Each row is a point on a landscape with many valleys, with its height.
From any point a ball rolls to the lowest of the 2 points nearest to it. It stops when none of these is lower. Distance is the straight distance between rows; heights are no part of it.
J_357 (h 771): 2, 16, 42, -3, -16, -3, -6, -11, -18, -3, 17, -2, 18, 7, -4, 6, 1, -12, 15, -11, -15, -1, -3, -6, -19, -5, 14, -32, 5, -9, -2, 41, 20, 33, 16, -4, 31, -42, -41, -19, -29, -27, 8, -1, -15
J_170 (h 444): 28, -10, -4, 22, 4, 27, 10, -23, -34, -7, -7, 7, 3, 4, -8, -28, -6, -36, 18, -25, 6, -10, -23, -9, 11, 18, 24, 58, 12, -27, 38, -1, -3, -12, -33, 4, 10, 7, 51, 3, -5, 31, 8, 27, -30
J_112 (h 640): -7, -3, 13, 18, 15, -23, -12, 14, -2, 0, 36, 9, -6, 10, 15, 1, -13, 2, -27, -18, -6, 15, 11, 9, -44, 37, -16, -79, 28, -2, -36, 33, 52, 26, 13, -20, -7, -22, -24, -20, 16, -27, 9, -35, 15
J_433 (h 397): -2, -1, 12, -9, -6, 11, -8, -2, 57, 16, 2, 15, -32, -17, 11, -25, -24, 8, -5, 25, 17, 28, 11, -2, -16, 5, -7, -33, -22, 47, -13, -14, 17, 37, 17, -25, -19, 1, -45, 7, 22, -27, 11, 9, 2
J_590 (h 255): -13, 1, 1, 7, -17, 18, -7, 29, -64, -13, 35, 2, 6, -18, 18, 17, 49, 0, 0, -46, 19, 31, -23, 1, -12, -9, -24, -4, 13, -20, -45, -1, 27, -14, 0, 10, 10, -13, 35, -5, -20, -1, -5, -19, 20
J_509 (h 245): 10, 12, -22, 11, -16, -25, 35, 17, -1, -38, -34, 8, 12, 8, 19, 6, 1, 8, 19, 32, -3, -26, 11, 37, 19, -1, 4, 7, -32, 9, -23, 6, -4, 29, 20, 6, -1, 20, -41, 37, -22, -14, -35, 18, -2
J_520 (h 743): -14, -17, 16, 0, 7, -17, 54, -26, 4, -18, -5, 14, 42, -28, 34, -1, 3, 22, 4, -6, -20, 2, 11, -21, 61, -12, 16, -7, 9, -4, 52, 7, -8, -44, -14, 25, -34, 43, 1, 37, 0, 12, -10, 20, 0
J_723 (h 431): 24, -39, -22, -39, 6, 29, -31, 22, 35, 4, 9, -14, -42, 7, -5, -29, -7, -13, -17, -30, 20, 11, 6, -13, -36, 30, 4, -16, 6, 5, 1, 4, 27, 21, 5, -26, -23, -3, 17, -8, -1, 5, 16, 4, 19
J_379 (h 93): 20, 7, -31, 44, 2, 6, 29, 1, 8, -27, -14, 38, 27, 36, 15, -20, -10, -35, 16, 25, -16, -7, -13, 8, -12, 36, -4, 23, 3, -23, -7, 29, -5, 46, 5, 7, -32, 44, -3, 23, -4, -26, -33, 14, -15
J_462 (h 623): 12, -8, -19, -14, -9, -4, -2, 17, 22, 25, -26, -53, -45, 11, -41, -3, -1, 10, -14, -7, -1, -22, 3, -13, -30, 32, -10, 18, 33, 34, 11, -1, -14, 11, 0, -6, -20, 13, 11, -40, 23, 44, -20, 15, 28
J_352 (h 797): 10, 19, 54, 23, 10, 4, -19, -23, -50, 17, 19, -16, 32, 7, -8, 18, 3, -18, 8, -30, 2, -37, -22, -12, -23, -2, -3, -32, 49, -25, 39, 18, 3, -18, 4, 3, 28, -32, 8, -36, 6, -7, 20, -27, -21
J_898 (h 402): 8, -39, -13, -27, 12, -16, 5, 37, -28, -36, 4, -6, 9, -17, 11, -13, -6, -3, -6, -19, 15, -6, -1, 3, 27, 27, 10, 2, -16, -35, -3, 4, 12, -44, 15, 2, 12, -8, 42, 35, -27, 12, 3, 35, -7
J_93 (h 706): -15, -15, 23, -34, -32, -13, -27, -2, 2, -2, -17, -21, 32, -57, -21, 14, -3, 25, 8, 1, 8, -2, 5, -21, 1, -5, 0, 11, -32, 14, 15, 11, -56, -3, 14, 17, -2, -9, -5, -7, -14, 6, 14, 43, -2
J_847 (h 288): -5, 12, 2, -11, 14, 12, -39, -43, 38, 22, -12, 46, 13, 1, 15, -2, -26, -10, 17, 32, 2, 15, -8, 6, -3, -17, 1, 1, -40, 4, 6, -7, -14, 19, -19, -30, 1, 1, -19, 13, 15, -27, 20, -12, -25
J_354 (h 123): -15, 26, 22, 15, -12, -12, 5, -10, -12, 30, -9, -27, 7, -28, -9, 10, 15, 28, 10, 47, 14, 13, -14, 21, 22, -40, -15, 37, -14, 49, 2, -36, -44, -23, 15, 30, 17, -5, -15, -21, 29, 6, -22, 9, -8
J_783 (h 361): -16, -1, -34, -4, 11, -20, -30, 36, 3, 5, 10, 1, -19, 18, 12, 17, 2, 17, -43, 39, 9, 21, 12, 22, 0, 6, -31, 12, -1, -6, -41, -34, -8, -42, -6, -8, -8, 23, 36, 6, 29, 10, 0, -45, 29
J_821 (h 354): -21, 18, 25, 20, -12, -11, -27, 1, -25, 4, -17, 8, 1, -48, 17, 11, 1, 28, 18, -26, 30, 9, 4, 40, 17, -44, -40, 20, -35, 19, -7, -13, -8, -7, -12, -4, 20, 7, 8, 17, 11, 8, 12, -15, 23
J_871 (h 396): 10, -23, -24, -39, -17, 14, -32, 31, 36, -12, -20, -6, -41, 11, -5, -21, 1, 7, -6, -23, 4, 10, 20, -3, -31, 13, 4, -23, -24, 8, -17, 13, 14, 71, -8, -27, -1, -11, -18, 3, -24, -8, 21, 15, 39
J_624 (h 672): -21, -23, 16, 15, 8, -28, 1, 19, 11, -18, 2, 13, 8, -33, 38, 5, -16, 13, -5, -19, 19, 5, 4, 21, 6, 6, -30, -39, -8, -6, -18, 7, 32, -14, 18, 5, -32, 29, 9, 39, 11, -11, -11, -10, 15
J_896 (h 605): 0, 23, 33, 18, 11, -27, 24, 15, -20, -5, 10, -20, 15, 27, -1, 19, 3, -6, -7, -12, -10, -34, 0, -5, -10, 25, -9, -61, 63, -15, 8, 36, 41, -14, 37, 11, 7, -14, -21, -22, 5, -11, -23, -14, -5
J_88 (h 470): 14, -63, -25, -46, -23, 33, 13, -1, 18, -35, 33, 16, 17, 0, 29, -9, 15, -14, -12, -3, 6, 20, -8, -37, -12, 24, 36, -18, -11, -15, -25, 7, 11, 9, 8, -2, -42, 21, 20, 18, -39, -22, 7, 11, 5
J_331 (h 386): -3, 3, 15, -8, -8, 21, 6, -32, -31, 8, 4, 1, 4, -11, -22, -4, 9, -14, 30, -25, -11, -9, -6, -12, 19, -17, 44, 37, -1, -11, 42, 3, -3, -6, -19, 13, 26, -25, 13, -8, -24, 23, 19, 16, -33
J_801 (h 188): -19, 12, 5, 43, -4, -24, 8, -10, 4, 4, -9, 19, 30, -20, 4, 10, -2, 22, 10, 35, 0, 12, -2, 15, 13, -20, -31, 16, -27, 17, 15, -12, -39, -26, 3, 33, -13, 26, 5, 6, 25, 4, -16, 2, -12
J_634 (h 231): 9, 35, 8, 2, -20, 42, -1, -6, -12, 21, 2, -11, -46, 0, 0, -6, 33, -14, 30, -32, 12, 20, -19, -10, 3, -31, 10, 33, 2, 36, 17, -18, 5, 46, -13, -3, 23, -12, -34, -14, -19, 19, -6, -1, 18
J_481 (h 782): -18, -29, -20, -31, 32, -41, -13, 1, 15, -20, -24, 8, 3, 10, 8, 19, -5, 20, -11, -20, -26, -36, 31, -8, 23, -16, 16, -23, 2, -39, 39, 6, 11, -42, -15, -3, -11, 23, 6, 18, 0, 33, 18, -49, 24
J_310 (h 201): 2, 33, 3, -4, 22, -19, 24, -25, -14, -2, -14, 5, 4, 20, 5, 21, 5, 2, 18, 17, -26, -24, 1, 17, 51, -37, 39, 9, 0, -15, 18, -9, 19, -25, -5, -1, 42, -15, -46, 10, -19, 1, -4, -30, -12
J_592 (h 133): 1, 12, -31, -38, -8, -21, 18, -21, 0, -18, -19, -6, 4, 22, -16, 24, 17, 21, -4, 22, -39, -34, 28, -11, 45, -31, 49, 2, -20, -6, 11, -15, -10, -22, -16, 0, 30, -12, -41, 0, -30, 14, 12, -24, 13
J_283 (h 425): 17, 19, -20, -28, 26, -19, -24, 12, 19, 7, -16, -9, -28, 16, 2, -8, 0, -2, -26, 69, 10, -3, 3, 21, 23, -13, 7, 32, -36, 14, -26, -42, -32, -21, 12, -23, 41, -21, -27, 2, 16, -10, 2, 6, -11
J_16 (h 184): -8, 18, -50, 1, 12, 12, -28, 20, -26, 0, 15, 16, -21, 43, -6, 15, 21, -8, -10, -19, -19, 19, 4, 15, -13, -3, -18, 15, -1, -39, -40, 5, 8, 17, -43, -11, 1, -20, 27, 4, -15, 1, 8, -60, 24
J_831 (h 175): 5, -15, -35, 28, -16, -21, 21, 34, -1, -38, -9, 14, 37, 7, 23, 0, 8, -1, 4, 34, 11, 3, -11, 11, -10, 28, -24, 6, -20, -5, -27, 10, -31, 14, 27, 29, -35, 55, 0, 31, -5, -21, -40, 18, 0
J_415 (h 521): -2, -11, 14, 31, 1, -2, 34, 19, -20, -5, 23, -6, 37, 12, -35, -25, -17, -15, -16, 14, -9, -11, -7, -12, -2, 27, 7, -9, 45, -29, 9, 15, -15, -18, 24, 30, 16, -34, 17, -16, -3, -28, -16, 33, -41
J_336 (h 526): 21, -28, 2, -13, -6, 25, 40, -2, 20, 13, 36, -12, -14, 9, -12, -18, -10, -11, -17, 1, -7, 11, 6, -21, 6, 18, 39, -23, 21, 3, -4, -7, 42, -14, 16, 6, -18, -11, -5, -2, -1, -14, 3, 15, -20
J_51 (h 192): -11, -7, 10, 6, -17, 54, 24, -47, -6, 20, 41, 19, 25, 9, 30, 4, 27, -31, 24, 19, 9, 42, -51, -10, 10, -34, 20, 27, 6, 15, 1, -27, -6, 3, 6, 8, -12, 17, 1, -10, -6, -28, -22, -10, -24
J_726 (h 388): 8, 0, -33, 29, 19, -12, 36, -15, 30, -4, -30, 24, -1, 42, -20, -6, -14, -8, -1, 15, -49, -37, 18, -9, 3, 26, 24, 4, 40, -22, 40, 20, 7, 9, -34, -2, -34, 35, -2, -6, 17, 24, -7, -23, 10
J_544 (h 127): 12, 17, -45, 19, 13, 13, -19, 16, -26, 4, -9, 16, -17, 53, -13, -1, -3, -20, -4, -11, -16, -4, -2, 23, -46, 25, -32, 12, 3, -27, -40, 24, 7, 49, -23, -16, 4, -15, 19, -7, -7, -10, -11, -15, 3
J_315 (h 497): -13, -41, -9, -28, 0, 40, 10, -26, 19, -3, 51, 29, 9, 8, 23, -5, 1, -16, -7, -7, -2, 40, 4, -37, 3, -7, 32, -30, 6, -4, -8, -7, 33, -18, -15, -8, -39, -3, 12, 3, -10, -8, 23, -23, -3
J_499 (h 432): 23, 23, 13, -18, 32, -6, -10, 3, 19, -1, -17, 5, -34, -15, 9, -26, -15, -18, 5, 33, 11, -6, 10, 20, 26, -11, 22, 22, -50, 18, -10, -25, -6, 0, 21, -35, 51, -23, -30, 31, 3, -9, 9, 34, -30
J_424 (h 125): -6, -8, -30, -42, -23, 34, -41, 0, 29, 17, -12, -3, -38, 10, -9, 7, 29, 19, -7, -7, -2, 25, 8, -21, -13, -32, 5, 26, -10, 21, 15, -26, -29, 34, -37, -11, -18, 15, -4, -21, 1, 21, 22, -31, 41
J_306 (h 678): 4, 12, 26, 11, -26, -5, -8, -15, 8, 15, -37, -26, 7, -41, -13, 1, -18, 14, 30, 4, 11, -11, -16, -4, -14, 9, -28, 24, -12, 41, 25, 9, -48, 22, 18, 11, -21, 27, -4, -14, 15, 14, -24, 43, -5
J_351 (h 310): -23, 15, 8, -4, 3, -7, 17, 4, -19, 11, 6, -7, -18, -38, 24, 16, 32, 38, -1, -19, 19, 32, 9, 16, 42, -47, -8, 6, -5, 26, -10, -40, 25, -43, -9, 13, 12, -4, -3, 9, 18, 13, -2, -9, 29
J_706 (h 291): 11, 8, 15, 3, -6, 7, -13, 28, -47, -4, 19, -28, 4, -29, 28, 6, 34, -10, 1, -9, 52, 17, -40, 8, -1, 2, -22, 1, 13, 3, -35, -18, 8, -27, 26, 3, 15, 3, 22, 4, -1, -8, -21, 7, 6
J_964 (h 556): 22, -4, 6, 0, -1, 17, 43, 3, 22, 29, 14, -45, -36, 2, -39, -23, -7, -6, -3, 7, -11, -8, 10, -8, 14, 15, 34, 6, 17, 23, -1, -14, 19, -8, 7, 6, 5, -26, -9, -15, 3, 13, -12, 39, -26
J_328 (h 55): -11, -7, -41, -29, -19, 2, 11, -19, 18, 5, -4, -4, -7, 11, -10, 23, 32, 24, -11, 12, -26, 5, 15, -22, 12, -36, 28, 5, -8, 11, 7, -28, -26, -6, -24, 3, -18, 14, -22, -11, -11, 18, 8, -37, 31
J_165 (h 493): 29, -8, -22, -3, 18, 33, -24, -15, -9, 21, 5, 2, -19, 21, -14, -15, -12, -37, -2, -8, 13, -1, -15, -3, -15, 20, 2, 34, 10, -19, 15, -19, -3, -18, -25, -13, 4, -1, 59, -12, 14, 21, 20, -8, -14
J_687 (h 654): -14, 24, 23, 39, 18, -23, -7, 18, -11, 6, 16, 11, -4, -9, 19, 5, -26, 9, -14, -7, 12, 11, 2, 28, -27, 14, -47, -46, 12, 5, -36, 5, 38, 0, 17, -7, 5, -11, -5, -1, 29, -24, 1, -23, -2
J_566 (h 726): -46, -8, 27, -15, -21, -40, -1, 0, 17, -15, -6, -7, 49, -39, -15, 30, -6, 54, -6, -12, -12, -14, 31, -24, 17, -12, -7, -40, -14, 0, 17, 27, -29, -23, 11, 24, -17, -4, -18, -5, -9, 8, 19, 13, 22
J_619 (h 393): 8, -2, -23, -20, 32, -17, -29, 6, 15, 1, -4, 8, -3, 16, 12, 2, -15, -15, -33, 67, 17, 10, -6, 19, -1, 7, -14, 16, -18, -10, -44, -29, -18, -34, 12, -22, 17, 4, 7, 1, 27, -17, 0, -13, -12
J_360 (h 756): -35, 11, 49, -12, -24, -23, -39, -5, -5, -28, -3, 18, 36, -36, 3, 11, 5, 18, 20, -26, 6, 4, 11, -3, -16, -13, 1, -31, -37, 0, -13, 36, 0, 30, 0, -14, 34, -25, -47, -2, -30, -22, 30, -8, 3
J_242 (h 494): -2, -11, 8, 33, -10, 13, -14, 12, -17, 6, 23, 16, 44, 2, -21, -21, -11, -18, -14, 15, 4, 17, -18, -9, -34, 29, -29, -7, 12, -24, -16, 16, -23, 5, 16, 23, 0, -19, 42, -18, 4, -25, 4, 21, -30
J_24 (h 589): 18, -6, 3, -2, 3, -5, 26, 5, 13, 37, 5, -56, -36, 29, -49, -2, -6, -7, -19, 8, -24, -35, 7, -25, -12, 30, 25, -1, 51, 20, 19, 1, 5, -14, 12, 2, 3, -22, -11, -53, 20, 29, -15, 12, -6
J_958 (h 362): 8, -23, 14, -49, 4, -16, -30, 30, -15, -17, 4, -29, -3, -21, -2, 1, 2, -6, -8, -18, 22, -21, -1, -14, -4, 18, 10, -13, -9, -21, -8, 17, 4, -25, 21, -17, 29, -24, 10, 3, -28, 8, 18, 19, 2
J_853 (h 329): -12, 4, -41, 11, 13, -3, 18, -1, 37, 29, 6, 2, -26, 36, -17, 16, -11, 21, -41, 55, -8, 30, 27, 12, 6, -16, -17, 10, 5, 14, -27, -47, -5, -39, -22, 8, -27, 16, 26, -11, 40, 17, 4, -34, 16
J_434 (h 441): -6, -9, -13, 25, 13, -11, 3, 8, 4, -14, -8, 16, 26, 12, -13, -3, -6, -2, -8, -12, -17, -17, 2, -22, -22, 28, -14, -23, 33, -22, 31, 34, -10, -3, -2, 19, -30, 22, 27, -2, 4, 12, -1, -14, 3
J_902 (h 124): -17, -12, 16, 20, -31, 28, 50, -34, -22, 18, 26, 0, 28, -13, -12, -5, 31, 3, 13, 10, -2, 40, -23, -14, 19, -25, 13, 41, 4, 19, 6, -31, -33, -13, 6, 42, -6, -6, 20, -21, 16, -5, -22, 36, -29
J_428 (h 624): 21, -5, 0, -2, 10, 0, 8, 5, -7, -8, 28, -8, 5, 35, 21, 13, 9, -19, -11, -7, -16, -8, -19, -6, -32, 30, 11, -68, 57, -12, -6, 36, 52, 19, 29, -10, -19, -6, -34, -13, 4, -24, -18, -42, 8
J_886 (h 471): 37, -5, -3, -30, 22, 42, -37, 5, 29, 29, 17, -28, -62, 10, -8, -29, 1, -30, -17, -6, 26, 10, -6, -23, -16, 12, 7, 22, 3, 25, 12, -37, -10, 0, -4, -26, 2, 1, 14, -22, 22, 25, 19, 10, 3
J_814 (h 718): -11, 0, 34, 33, 3, -7, 3, -29, 6, -15, -15, 30, 39, -30, 20, -8, -32, 5, 30, -29, -1, -9, 2, -2, 17, -8, -13, -8, 0, -7, 61, 21, -8, -10, -15, 18, -35, 43, 22, 35, 13, 4, 7, 6, -11
J_260 (h 355): 2, -18, 1, -14, -31, 3, 9, 22, 38, -7, -11, -24, -20, -28, -15, -15, -19, 21, -1, -14, 13, 5, 25, -4, -6, 18, -2, -26, -29, 31, -23, 18, 14, 42, 26, -7, -13, -17, -24, 15, -19, -12, 3, 49, 16
J_25 (h 742): -59, 8, 16, 13, -21, -39, -6, 0, 7, -31, -10, 34, 41, -30, -5, 27, 4, 31, 14, -18, -14, -6, 35, -6, 4, -26, -14, -22, -45, -13, -2, 36, -12, 20, -19, 14, 5, -15, -23, 18, -28, -9, 31, -5, 10
J_664 (h 469): 0, -12, 3, 23, 4, 20, -14, 4, -13, 4, 24, 16, 16, 4, -9, -10, -14, -17, -5, -27, -3, 4, -2, -12, -42, 34, -18, -28, 21, -20, 5, 27, 20, 9, 1, 8, -23, -7, 37, -7, 4, -6, 19, -8, -11
J_968 (h 548): 16, 7, 29, 34, 10, 7, 56, 2, -26, -6, 26, 0, 22, 16, 2, -22, -9, -31, 6, -3, -11, -13, -13, 8, 22, 14, 24, 0, 54, -29, 16, 19, 29, -4, 16, 17, 15, -17, 6, 2, -10, -21, -22, 25, -41
J_674 (h 256): 4, 15, 2, -3, 33, -8, 29, -19, -14, 10, 7, -8, -20, 3, 14, 4, 14, 1, 7, 8, -7, 4, -9, 21, 60, -35, 34, 20, 9, -1, 15, -37, 39, -53, -6, 5, 27, -7, -12, 14, 4, 18, -7, -10, -14
J_49 (h 307): 22, 7, 16, 0, -21, 23, 8, 1, -10, -5, -21, -27, -30, -24, 6, -17, 5, -17, 44, -48, 28, -8, -21, 7, 10, -4, 2, 45, -14, 29, 16, 10, 7, 45, -4, -18, 12, 14, -6, 21, -28, 25, -22, 38, 11
J_308 (h 695): -23, -6, -2, 40, 5, -16, 7, 1, -3, -29, -11, 44, 26, -6, 30, 3, -8, -1, 27, -39, -7, -10, 6, 22, 10, -15, -21, -7, -13, -28, 20, 33, 9, 27, -9, 6, -28, 45, 7, 53, -13, -7, -2, -12, 10
J_23 (h 318): 27, -14, -44, 2, 7, 8, 12, -14, 48, -9, -54, 11, -15, 35, -36, -15, -10, -12, 3, 34, -34, -35, 6, 2, -23, 48, 18, 34, 17, -17, 20, 18, -14, 26, -26, -6, -14, 32, 8, -18, 8, 19, -10, 22, 2
J_743 (h 325): 9, 8, 37, -18, -2, -3, -42, 24, -22, 2, 12, -35, -10, -37, 12, 5, 16, -4, -11, -22, 38, -4, -18, -14, -17, 3, -26, -20, 10, 17, -16, 2, -1, -18, 22, -17, 21, -19, -5, -14, 0, -2, 8, 3, 14
J_442 (h 785): -7, 34, 49, 35, 0, 2, 8, -15, -43, 13, 26, -13, 11, 24, -18, 10, 4, -11, 9, -21, -3, -10, -21, 6, -24, -20, -5, -24, 32, -8, 7, 15, 17, 11, 8, 4, 56, -57, -12, -38, -4, -26, -3, -11, -20
J_780 (h 374): 12, -1, 6, -8, 7, 10, -2, 7, -9, -7, -11, -3, -35, -32, 7, -26, -13, -4, 24, -29, 30, 5, 3, 24, 28, -11, 4, 30, -38, 9, 1, -11, 12, 2, -2, -15, 25, -14, 12, 33, -17, 22, 5, 38, -6
J_756 (h 439): 12, -50, -10, -35, -13, 1, 35, 17, -10, -45, 15, 3, 22, -18, 28, -7, 9, -2, -11, -20, -4, -1, 1, -19, 23, 19, 31, -20, -2, -28, -6, 9, 19, -18, 20, 9, -25, 16, 13, 37, -38, -6, -10, 25, 1
J_627 (h 340): -7, 16, 20, -8, 2, 19, -32, -33, -12, 15, 1, 21, 14, -15, -14, -6, -1, -13, 19, 3, -2, 10, -11, -2, 7, -30, 22, 24, -29, -6, 10, -9, -21, -1, -19, -4, 41, -38, 2, -3, -12, -9, 38, -1, -33
J_243 (h 580): 9, 42, 53, 33, 9, -22, 37, -9, -19, 4, -7, -26, 19, -6, 15, 6, -4, -12, 26, -10, 1, -29, -16, 16, 18, -4, 2, -22, 44, 5, 26, 20, 34, -11, 21, 14, 12, 5, -22, -2, 6, -9, -40, 18, -17
J_579 (h 48): -4, -11, 9, -3, -17, 8, 37, -18, 0, 32, 13, -33, 0, -21, -22, 5, 16, 25, -5, 30, -3, 23, -8, -5, 33, -16, 17, 41, -5, 33, 4, -43, -38, -41, 4, 34, 3, -10, 8, -27, 21, 20, -15, 37, -22
J_320 (h 177): -5, 16, 4, -31, -19, 35, -43, -5, -1, 9, 2, 1, -37, -10, 19, 13, 33, -1, 13, -27, 13, 21, -17, -13, 6, -44, 3, 16, -8, 19, 18, -29, -10, 29, -21, -10, 9, 2, -24, -7, -7, 9, 17, -31, 40
J_888 (h 176): 6, 15, -34, 30, 17, 12, 6, -6, 4, -8, 0, 47, 10, 44, 2, -8, -13, -19, 16, 4, -27, 9, -5, 22, -17, 8, -5, -7, -13, -37, -33, 24, 16, 50, -20, -8, -13, -9, -11, 19, -14, -34, -9, -13, -18
J_918 (h 398): -5, 37, 3, 21, 19, -19, -36, 16, -47, 6, -20, 14, -7, 0, -2, 9, -16, 14, -9, -1, 20, -11, 21, 41, -15, -14, -49, 28, -30, -7, -31, -12, -15, -3, -25, -21, 46, -24, 35, 10, 12, 4, 29, -15, 6
J_586 (h 244): -19, 2, 21, 5, 8, -6, -20, -37, 32, 16, -11, 35, 23, -24, 17, 2, -35, 0, 12, 51, 15, 17, -2, 3, 14, -29, -12, 8, -39, 17, 14, -17, -22, -30, -1, -7, -10, 25, -4, 14, 32, -12, 9, -9, -21
J_569 (h 812): 22, 17, 35, 2, 27, -12, -26, -26, -25, 4, -13, -10, 21, 11, -14, 2, -24, -18, 3, -13, -9, -57, -5, -20, -21, 18, 10, -12, 26, -22, 53, 23, -14, -15, 4, -12, 23, -18, 9, -24, 10, 6, 23, 1, -35
J_989 (h 237): 23, 0, -61, -19, 14, 16, -11, -9, 57, 15, -32, 1, -28, 50, -19, 1, 2, -6, -19, 56, -13, -6, 5, 7, -33, 28, -15, 21, 5, 7, -28, -10, -20, 37, -11, -19, -18, 36, -6, -22, 19, -5, -18, -7, 13
J_948 (h 220): -20, 2, -27, -4, -10, 0, -43, 45, -43, -19, 31, 5, -3, 14, 20, 22, 41, 0, -22, -22, 5, 23, -4, 2, -26, 6, -30, -2, 2, -31, -62, 7, 5, 19, -18, -13, 5, -7, 24, -2, -22, -10, 8, -58, 41
J_803 (h 650): -8, 1, -7, 8, -31, -5, 6, 15, 27, 29, -20, -34, -17, -19, -39, 3, -13, 36, -11, 12, -2, 6, 9, 0, -20, 9, -30, 14, 4, 45, -1, -13, -39, 5, 8, 19, -34, 14, 10, -27, 25, 25, -16, 27, 18
J_355 (h 299): 7, 0, -39, 2, -19, -26, 32, 32, 13, -20, -31, -8, -18, 14, -16, 3, -16, 24, -10, 17, -5, -21, 35, 27, -1, 7, -10, -2, -30, 15, -40, -2, 5, 19, 14, 0, 4, -1, -18, 25, -18, -1, -16, 19, 23
J_33 (h 287): 2, 20, -30, -4, 19, 6, -21, -2, 44, 32, -4, 4, -42, 39, 0, 4, -10, 7, -39, 40, -4, 20, 12, 5, -27, 6, -25, -6, 13, 33, -23, -27, -2, 15, -7, -20, -22, 13, -13, -25, 46, -3, -3, -34, 15
J_348 (h 763): -20, -33, 5, -31, 5, -29, 20, -19, 11, -22, -24, -1, 25, -15, 19, 15, -1, 29, 5, -30, -27, -29, 23, -22, 49, -21, 30, -9, 1, -17, 56, 9, -5, -21, -16, 10, -25, 46, -2, 26, -14, 30, 1, -10, 18

For each start below, name the point where the ball stops.
J_348 | J_989
J_165 | J_579
J_780 | J_328
J_306 | J_544
J_756 | J_544
J_821 | J_328
J_357 | J_544
J_619 | J_989
J_687 | J_989
J_415 | J_989
